The views of a scene show one set of named points, each view turned or mirrored, shifted and resized as a whole, with a little noise and some points left out.

Scene 1
View 1
J_97: [ 23 -17  19  33   4   0 -46   5   6   7  19  38   8   5  11 -66 -28   9
 -16  13   9  16  13  31   4   4 -10   0  15 -17  -9  -7 -38  22 -32 -18
 -28 -10 -27]
J_129: [ 11   6   7   2  13 -15 -26  -2  10  -6  28  25  13   5   2 -48 -23 -10
   0 -19  15   8  26  22 -16  -1   7  17   7  12  -2 -23 -40   8 -18 -21
 -22 -23  -5]
J_643: [ 15   4  13  15   3   2 -34 -26  24   7  15   7   8  22  14 -58 -21  15
  -4 -30   7  -3   0   9 -14  -2  -3   9   4   1   7  -6  -2  12 -26   6
 -25  10 -28]
J_176: [ 19   6  -6  30  -5 -19  -6  32 -43  25  39  52   9 -21 -21 -26 -24 -29
 -15  22  45  44  13  27   2  14  -3  38   5 -18  10 -23 -60  23  13 -30
 -30   5  -1]
J_771: [  0  12   9  23   0  -4 -21 -14   6  13   5  19  -1  15  10 -43 -12  10
  -4 -32  13  -1  -3   9 -16  -3   1  24   4  -1   3   2  13   6  -9  -6
 -16  13 -28]
J_54: [ 20  -1   7  19   6  -3 -32 -23  19   5  19  15   6  18   8 -57 -27   8
  -1 -19   6   6   7  15 -12   3  -3  13   8  -1   7 -12 -13  12 -25  -6
 -29  -2 -16]
J_259: [ 27  15  20  17  -1  -7 -30   5  -5  21   8  25   9 -16   9 -39 -13  -1
   0 -16  26   9   5  21  -2 -23  18  13   3   4  -6 -20  -6   5  -5 -15
 -15 -10 -13]
J_839: [-31  22   3   7  13 -10 -12  -5   6  -5   8  21   2  15  21 -44  -5  -1
  -4 -50  14  -4  24   4 -22   4   3  33  -6  17 -13   3   1   3  -3 -16
  -6   0 -22]
J_787: [-30  37 -22 -23  15 -26   6 -20  15 -15  16  -1   2  18   0 -23  -5 -18
  12 -82  13 -15  21  -6 -40  -1  17  46 -11  34   6 -22   7 -12  10 -22
 -10 -14  -2]
J_774: [  9  10  -8  64 -23 -13 -21  12 -27   9  -7  43 -14  -3 -13 -36  -2  24
   4 -14   3  10 -23  14   2 -15   7  13  11 -24   7 -18  56 -12  -7 -49
 -36 -11 -22]
J_783: [ 14  19  33  14   1  -3 -29  17  -5  31   5  34  16 -22  28 -43 -10 -11
 -11 -14  41  14  19  23  -4 -14  15  20   0   7 -19   1 -28  15   4  -1
   0   7 -28]
J_587: [-12  13 -24 -18  20 -19  -5 -52  34 -24  36  -6  -3  54 -12 -40 -24  -3
  15 -66  -7 -16  16  -1 -41  19  -5  33  -2  21  28 -21  -5   5 -19  -8
 -35  -7  -2]
J_628: [ 23  19  17  -9  10  -6 -28 -12  19   8  19   7  21  -5  15 -44 -15  -8
   3 -40  23  -1  21  19 -17 -17  23  11  -2  23  -8 -25 -20   4 -10  -4
  -9 -18  -9]
J_765: [ 17   6  33   9  11   5 -45 -24  33  12   3  10  11  13  34 -61 -12  17
  -5 -35   9  -8   6  17 -13 -13  10   0   3  10 -11   3   0   7 -26   9
  -7   2 -31]
J_884: [ 27  18   0  27 -11 -12 -20 -16   1  18   9   9  -1   8 -10 -33 -12  12
  14 -36  11  -1 -16   5 -14 -18  15  16   6  -3  20 -24  36  -6  -6 -16
 -30  -1  -7]
J_932: [-10  18  -4  28  -4 -14 -10   6 -13   7   5  31  -4   4   3 -35  -6   3
  -3 -32  18   7   3  11 -15  -2   6  31   3  -5   1  -3  13   1   3 -26
 -20   7 -19]
J_85: [ 14  15  12  29  -6  -6 -28  -4   1  10  -3  24   0  -1   7 -43  -8  17
   4 -28   7  -4  -4  12 -10 -22  15   8   7   0  -6 -14  27  -6 -13 -19
 -18 -11 -22]
View 2
J_643: [-11  -2 -12  12 -14   9  18   8 -11 -14   3  -8 -15  -7   1  -4  -2  -4
  16   1  -2  10   1  -1   2 -18  -3  -7   1  -5  -7   4  -1   1  17   5
   1   7   5]
J_783: [ -8   6  -9   3 -19   3   3   0  -8 -14   8  -1   5 -14  -1  -6   9 -26
  23  -4 -14   8  -6  18 -11   1   7  -2 -20 -17  10   6  10   4   3  -1
 -16   4  -4]
J_176: [ -9  20 -13  -4 -23  -5  -5  14  15  -4  17   0   9 -15 -12  -8 -13 -19
  13  -6  -1  -5  16  40 -11  12   2  -3 -37 -13   1  -8  13 -19   7  24
 -14  12 -24]
J_787: [ -4  -2  -7  16  -2   1  14   1  -2  31  19  -4   1 -14   3  -2   2  33
  11   8  -7   0 -18  14  16 -29  24 -21 -25  -3   5   0   3  27  13   7
   6   9   3]
J_587: [ -7  -1  -9  25  -2   9  21  13  -2  21  14 -15 -19 -12   0 -10  -6  35
   8   8   5   0  -3   3  18 -36   9 -17 -12   5 -11   0  -4   6  25  14
  13  14   2]
J_54: [ -7  -2 -10  12 -14   3  19  11  -6 -10   7  -7 -12  -9   0  -5  -3  -6
  14   1   0   8   7   4   5 -12  -2  -4  -7  -1  -9   4  -1  -4  17  12
  -2   8   1]
J_774: [-11  -4 -16 -14 -21 -17  11   1  -8  -4   6  15  16   4   3  23 -23 -23
   1  12   4   2   6   5   0   7  -2 -21   0   4   0 -19   2  13  15  22
   8   8   5]
J_839: [ -3   2  -2  11 -11   3   6   2  -8   8  10  -2   1 -18   4  -3   1   2
  25  -2 -14  -2 -14   8   1 -21   8 -18 -14  -7   1  -2   4  20  17   6
   2  10  -2]
J_97: [ -3  -1  -1   4 -19  -2  14   9  -3 -28   7  -2  -8 -14  -5  -7   1 -29
  22  -7  -2   6  17   6  -1   0  -9   4 -10  -2 -14   2   0 -13  16  17
 -10   8  -6]
J_884: [-17  -3 -23   1 -13  -5  19   7  -9   2   6   3   3   4   3  14 -14  -4
  -3  13   5   9   2   7   5  -6   6 -11  -4  -3   4  -5   0  12   9   8
   5   7   8]
J_259: [-11  -4 -13  -1 -15  -6  11   3  -7  -9   9   4   6  -5   0   3   2 -17
  12   5  -7  10   0  15   2   3  10   1 -16  -7   4   4   6   3   1   6
 -11   5   2]
J_771: [-17   0 -20   3 -16   4  12   5 -12  -1   2  -1  -3  -3   4   6 -10  -7
  11   5  -2  10  -6   4  -4 -12   2 -16   0  -8   4  -2   3  13  13   3
   3   8   7]
J_85: [-10  -8 -12   0 -18  -8  18   0 -11  -8   5   6   5  -2   4  10  -4 -17
  12   8  -5   7  -3   4   3  -5   5  -9  -2   0   0  -2   2  15  12   8
   0   6   9]
J_129: [  0  -2  -2  12  -9  -2  15   8   2  -5  16  -5  -5 -15  -4  -9   7  -3
  17   0  -4   2   5  15  10 -10   9   0 -26   0  -7   4   3  -3  13  16
  -9   9  -6]
J_932: [ -9   3 -11  -3 -17  -4   7   2  -6   5  10   5   9  -9   2   8 -13  -9
  15   3  -5  -1  -5  13  -3  -8   5 -20 -12  -6   3 -10   5  13  16  12
   2  11  -3]
J_765: [ -8  -8  -7  12 -13   8  21   0 -18 -18   3  -5 -12 -11   5  -5  10 -14
  23  -1  -8  13  -5  -5   2 -18   3  -2   1  -7  -2  12   0   9  10  -4
  -4   3   9]
J_628: [ -8  -7  -9  11  -7   3  19   4  -6  -2  12  -2  -5 -12   0  -8  12   0
  14   4  -9  11  -4  12   9 -12  17   4 -20  -6   2  13   4   6   5   0
 -11   4   4]
View 3
J_765: [-43  16 -33  -6 -23  16   9  24   1  29 -20  -7   0  22  -7 -12   1  -8
  10  -7 -11  18  -4   3  -1 -13  22  16  24   2  14   4 -14   0  -8  34
  10  -2 -13]
J_774: [ 39   0 -12  26  -1  -9  20 -19  -9  29  13  13 -17 -13   3 -39  27 -57
 -20   3 -13  40 -19 -28  24 -26   5  -2  38  -5  11 -11  15 -34  14  -7
   5   1  25]
J_54: [ -7  23 -36  16  -8  22  14   6  -4  40   2  11 -13  13  -3  -7   2  -4
   5 -10   7  14  -3  -7   6 -13   8   7  13 -10   2  17 -14   4 -13  20
   8  -6 -14]
J_839: [ -1  -7 -10  -1  -9   1  -5  10  -2   1 -38   6 -22  23 -32   1  -1 -17
  -4 -21  22   1  -1 -14   4 -25  10  16 -12  21   8  21   3 -12  -1  12
   2  -6  -8]
J_783: [-13  -9 -50  -4   1   9 -18  13  38   1 -11 -32   2  16 -12  -6  26  -5
  -7 -17   4   9  11 -26   8  -7  17 -16   8  -4   4  -6  14 -21 -11  36
  19  -4  -8]
J_129: [  5  23 -39  16   5  26   6  -6  11  18  12   1 -12  12 -19   2  19   1
  -1 -22  31  -2  -6 -19 -14 -28   5   6  -9 -14   3  13   0   4 -11  29
   1 -19 -15]
J_643: [-25  21 -28   8 -23  15  12  16 -15  47 -16  15 -15  23  -1 -11 -10 -14
  12  -5 -10  20  -3   6  11 -10  13  14  25   6   8  21 -23   3 -14  14
  14  -1 -13]
J_97: [  0  27 -54  28  13  26 -25   4   8  34  34  -3  -6  23  11 -10  16 -14
  -2  -9  -1  10  20 -10  11  -4   7  -1  20 -23  26  -1  -3  13 -15  23
  27 -27 -14]
J_787: [  6  -8   5  -6 -18   4  39  -5  -2   2 -51  15 -29   2 -51   9   4   2
   8 -33  45   1 -33 -18 -23 -48   5  30 -32  23 -18  36  -3 -15  -2  19
 -28   4  -6]
J_628: [-25  15 -38  -4 -11  21  21   8  19  14 -10 -13  -1   6 -24  -1  23   8
   5 -21  18   3 -18 -15 -20 -25  17  10  -2 -10  -5   8  -6  -6  -9  42
   0  -3 -16]
J_932: [ 26 -10 -18  12  -1  -1   3  -7   3  12 -18   7 -24   9 -14 -14  11 -28
  -9 -12  10  17  -7 -27  18 -22   6  -3   5   8   1  10  10 -24  -2   2
   6  -1   5]
J_259: [ -4   7 -41   7  -3  13  12   1  24  12   7 -16   1  -5  -6 -18  31  -9
  -5 -13   4  17 -12 -27  -1 -21  16  -6  15 -14  -2  -9  10 -19  -3  30
   6  -1  -2]
J_884: [ 14   6 -21  17 -20   8  43  -7  -3  37  -8   9 -16 -15  -5 -24  13 -21
   0  -5   1  34 -30 -22   9 -23  12   1  26  -7 -13   7  -8 -25   1   8
  -3  12   6]
J_587: [  4  23  -7  18 -22  21  42  -8 -24  40 -30  43 -34   6 -29  13 -22  13
  18 -23  44   3 -25  -2 -10 -34   4  29 -17  13 -16  50 -27  12 -21  10
 -17   1 -18]
View 4
J_85: [-21   6  14 -10  21 -18 -20   1  10   4 -16 -12 -37   8 -10  19 -26  33
  25  18 -19 -16 -20  -9 -19 -13  20   8   5 -29  12  -7   0   6   0  20
 -17 -17   0]
J_783: [-15  14  14  -6   7 -30 -26 -32 -20  -1 -19 -26  -8  35  -7   1 -16  10
  15  -1  -7 -18  -1   6  -3   5   3   4  38 -41  12 -16  39 -33 -22   2
 -20 -17 -12]
J_259: [-16  10   7 -14  10 -29 -31 -20   7  14 -11 -18 -23  12  -8  22 -26   8
  14   4  -3  -9 -13   0 -18   3  11   8  21 -32  13 -10  24 -18 -11  14
 -26 -12  -3]
J_129: [ -3   9 -28 -27  15 -43 -14 -13 -13  23 -30 -26 -13  13  -7  19 -34  11
 -20  -8   0   1 -21   4 -20   2  17  -2  17   3  23  -7  22 -11 -10   9
   7   5   7]
J_884: [-25 -10   9   6  10 -22 -24   3  33  12   2  -4 -49  -3   2  30 -23  29
  15   6 -22  -9 -17 -20 -29   0  22   7   0 -11  20 -17 -11  12  10  25
  -8 -21   2]
J_774: [-15  11  26  -1  13 -11  19 -13  36   7  18 -15 -47  -6 -14  32 -39  42
  56   8 -34 -19 -34  -8 -17 -14  18  14  -9 -41  11 -10  -7  36   3  32
 -10 -19  27]
J_176: [  7  18  -8  -7  -8 -43  32 -73   8  25  19 -46   5  25   4  37 -44 -14
  15 -50  -8  -1 -17  18   4  31  11   5  35 -18  36 -27  51 -18 -22  12
  13 -18  25]
J_643: [-30 -19  -1  -7  22 -25 -22  12  -4  -2 -42 -17 -16  24  -1  12 -25  14
 -19  15 -34 -19 -20 -28 -22  -8  21  15   8   0  27 -11  15   2   0  13
   5 -21  -9]
J_765: [-30 -11  10 -14  27 -24 -45  20 -17  -5 -53 -12 -18  26  -8   1 -19  17
 -14  31 -24 -19 -15 -26 -22 -14  12  14  15 -16  14  -4  16 -13  -5  12
 -21 -14 -17]
J_839: [-15  18  -5  -4  20 -35 -10   5 -26   1 -31  -9 -33  23  -9 -13  -7  45
   5   0 -22 -22   1   5 -19   0  19 -12  40  -4  14 -13  -6  -5   2   1
  22   1  -6]
J_932: [-11  15  12   2  10 -25   3 -12   4   3  -1 -14 -40  16  -6   6 -19  38
  27  -8 -26 -19  -8   2 -17   3  18  -3  27 -17  16 -16  -1   9   0  13
  14 -13   9]
J_628: [-12   1 -10 -16  18 -35 -40   2  -7  18 -31 -14 -22   7  -6  13 -24  19
 -13  14  -4  -5 -14  -8 -25  -2  11   3  14 -12  19 -10  16 -16  -1  12
 -13  -6 -11]
J_787: [-12  21 -28   2  13 -50 -32  19 -14  25 -14   8 -58  -5  -2  -9   7  55
 -11 -14  -5  -4  12   6 -39  11  24 -34  41  25  23 -20 -37 -15  19  -4
  40  11  -9]
J_54: [-19 -13  -8 -17  18 -31 -13   5  -1   7 -33 -25 -13  21  -3  21 -33   9
 -17   4 -29 -10 -26 -23 -19  -7  19  13   6  -1  29  -9  18   7  -4  19
   2 -13   5]
J_771: [-22   1  10   2  16 -24  -5   1  -2  -1 -20 -15 -28  18  -4   6 -15  30
  11   8 -33 -26 -12 -15 -17  -2  17   6  19 -11  21 -14   0   5   3  12
  11 -20  -5]
J_97: [ -9  -2   0 -31  24 -27   8 -22 -11   1 -43 -41  10  31 -11  23 -50  -4
  -8   7 -27 -11 -35  -9  -3 -13  10  24   4 -22  26  -2  50   3 -23  22
  -9 -14  10]
View 5
J_85: [ 20   5 -10  -8   3  10 -18  10  14  -1  -9   9   2  -1   9  17  -7   4
   6   7  11  11   1   6  -3   9 -15  -3   3   0  -3 -14  -7  -4  -1   8
 -16   0 -10]
J_884: [ 22   7   2 -17   5   0  -9   6  19   1  -2  19   3   0   2  33  -2   8
  -7  19  13   8  -7  12  -1   5 -11 -12   7   1  -6 -12  -8   0   7  12
 -12   6  -9]
J_787: [ -1  19   3   1  -1 -12  12  26  40   6  -7   9  11 -13 -27  17  17 -12
 -11 -12   8  -5 -17  16  15  26 -15 -11  23 -33  -7  -9   1 -26 -12  30
   9  11  -6]
J_628: [  2 -16  -9  -2  -4   3  -4  17  18  -7   0  10  -2 -16  -3  -1   2   3
  -4 -20  13  -7   1   4  12  10   0  -8   4  -5 -17 -26 -10 -15  -4  12
 -12   7 -10]
J_765: [ 12  -6 -18  -1 -12  24 -16   3   9 -11 -14  15  -6 -12  -7   3  -7  10
  12 -15   5  -7   0  -8  -6  10 -16   1   4   7 -23 -33 -10  -4  -5  13
 -13  -9  -7]
J_774: [ 28  19   0 -19  19   2 -25   4  17  11  -6   3   2  14  27  36   0   6
   8  30  11  29   6  17 -10   1 -19   1   5   6  16   0  -8   3   9  -2
 -14   0  -9]
J_783: [  9  -9 -12   3   9  13 -15  12   6   8  -7  -4  -4  -2  20 -21  -3   6
   7 -19  18  -4  16   6  18   0  -3   0   7 -17 -13 -33  -8   6   7  -4
 -18  -1   1]
J_129: [ -9 -10   1  -4   0  -1  -1  11  20   5   7   1 -14  -4   1  -1  19  -1
   4 -17  11  -5   9   0   7   0   0  -5   5   9 -10 -15 -12 -21   5   5
  -3   9   1]
J_587: [ -5  20  11  -6 -11  -4  18   8  38   1  -2  27  -2 -10 -43  24  30  -3
   2  -8   0 -15 -20   3  -3   7 -15 -14  20   0 -22  -8  -9 -26   2  32
  19   5  -1]
J_259: [ 10 -12  -7  -7   7   5 -13  14  10   1   2   2  -5  -4  19   2  -4   7
   0  -4  15   5  10   8   8   1  -1  -5   2  -3  -5 -22  -9  -2   6   0
 -21   4  -5]
J_176: [ -6  -6  15 -14  29 -11   6  10  12  33  14 -10 -14  13  36 -16  31   4
   3  -9  21  -1  22  17  22 -28  13  -6   8  -4  -2 -14 -14   6  35 -16
  -2  14  14]
J_771: [ 18  15  -6  -8   6  13 -12   3  16   6  -9  12   3   0   1  11   7   5
  12   0   9   0  -3   7  -2   2 -17  -1  11  -7 -11 -19  -6   3   6   8
  -5  -7  -2]
J_643: [ 12   3  -8  -5  -6  19  -8  -3  13  -5  -8  19  -7  -5  -9  11   6   9
  13  -8   5  -8  -4  -3  -7   1 -14  -5   7  13 -22 -24 -13  -1   4  13
  -3  -8  -5]
J_54: [  7   0  -4  -9   0  11  -5  -1  17  -1   0  15 -12  -2  -4  13  13   7
  12  -6   9  -7   1  -2  -6  -5  -8  -7   6  19 -18 -18 -14  -9   9   7
  -1  -1  -3]
J_839: [  3  19  -6   3   3   5  -7  15  23  11 -15   2   5   0  -8  -1  15  -7
  13 -15   4  -3  -1   7   7  11 -22   3  16 -22  -9 -19  -3 -11  -5  14
   3  -4   1]
View 6
J_765: [  6   4  13 -23   2  20   8  -7   3 -21 -26  -3  -9   0  11  -2   5 -21
  10   4  -8  -5  12 -17   7 -17  -2  22  17 -20   6 -10  -1  -2  -1   8
 -11   1  12]
J_839: [ 13   6  -9 -18  13   3  13   1 -12 -22   2   1   2   7  13   7   3 -17
   1  11   2   3  10 -15  -8  -5 -22  15  18 -19  -4   7   3  10  -2   3
  -1   9   1]
J_85: [ 11   0   6 -18  -5   4   8  -9  -4 -15  -6   5  -5   4  12   0   0 -11
  -7   9   0  -4  18   5  15 -12 -11  30  13  -2   4  -6  12   3  -4   1
  -9   4  10]
J_771: [  6  -4  -1 -15   2   3   9  -1  -8 -17  -5   2  -7   2   8   1   0 -17
   3   9  -4   2   9  -7   8  -8  -6  21  10 -10   7   0  11   2  -5  -7
  -5   5   4]
J_884: [ -1  -6  -4 -10  -8   2   7  -1  -7  -6  -3   1 -10   3   3   2  -7  -2
  -2   7   6  -5  15   5  24  -3  -7  33  14   7   0  -4  17   6 -11  -5
 -14   6   6]
J_643: [  1  -1   7 -12   3  14  13   4  -2 -18 -19   1 -14  -1   3  -3   2 -12
  10   0  -8   0   9 -15   7  -8   3  19  12 -17   5 -11   4   1  -9   2
 -10   7   3]
J_259: [ 16   0  12 -18 -11   9   9  -9 -10 -13  -3  16  -8  -1   3  10  -7 -11
  -7   9   2  -7  20   8  17  -4 -10  16   8 -14  -3  -6  -4   2   6   2
 -21   2   9]
J_129: [ 14   9   6  -8   3  14  17   2 -12 -20  -8  21  -8   0  -3  10  -4   2
  -4  -3   5   3  18  -3   1   6  -9   7   6 -25  -9 -15  -2   8   2   9
 -14  15   2]
J_783: [ 22  -1  17 -24  -6   7   9 -10 -12 -18  -1  17  -5  -6   6  10  -5 -27
  -4  16  -5  -7  16   0   5  -6 -11   3   7 -27   0   7 -15  -5  16  -5
 -18  -5   3]
J_97: [ 19   1  26 -16  -3  16  20   2  -7 -18 -12  29 -15  -7   5   3   4 -11
  -6  -5 -16   9  17   6   6  -6   8   5  -6 -30  12 -22   5  -5   3  -2
  -8  12   3]
J_932: [ 12  -2  -7 -14   1  -4  10   0 -12 -16   9  10  -2   6  11   7  -1 -13
  -7  12   0   3  11   4   6  -2 -15  17  12  -7   3   6  16   5  -2  -8
   0  10  -2]
J_587: [-13   7 -26   2  20  13  16  19  -9 -23 -13  -9  -6   9  -6   4  -1  10
  12  -8  14   5   6 -30  -3   9  -5  21  22 -12 -14 -10  11  20 -23  13
  -3  24  -2]
J_787: [  2  13 -30  -8  17   2  11   8 -15 -22   4  -9   9  13   3  15  -6   2
   4   8  23  -4  13 -24  -5   9 -30  19  31  -9 -22   8   5  24  -8  16
 -10  15   2]
J_176: [ 25 -11   9  -4  -5  -1  20   8 -30 -16  21  45 -12  -8 -12  19 -16  -5
 -16   6   3  10  14  22   7  17   1 -15 -13 -24  -2   2  -3  -3   8 -18
 -15  13 -12]
J_628: [ 10   8   8 -17  -1  15  11  -3  -7 -17 -12   8  -6   1  -1  11  -4  -5
   2   3   8 -10  18 -11   7   1 -12  13  17 -22 -15  -8 -11   9   4  14
 -25   3   9]

In a view up to two points have been moved. Name them for each view, in the order of its rows, or write -.
view 1 => -
view 2 => J_771
view 3 => J_643
view 4 => J_628
view 5 => -
view 6 => -
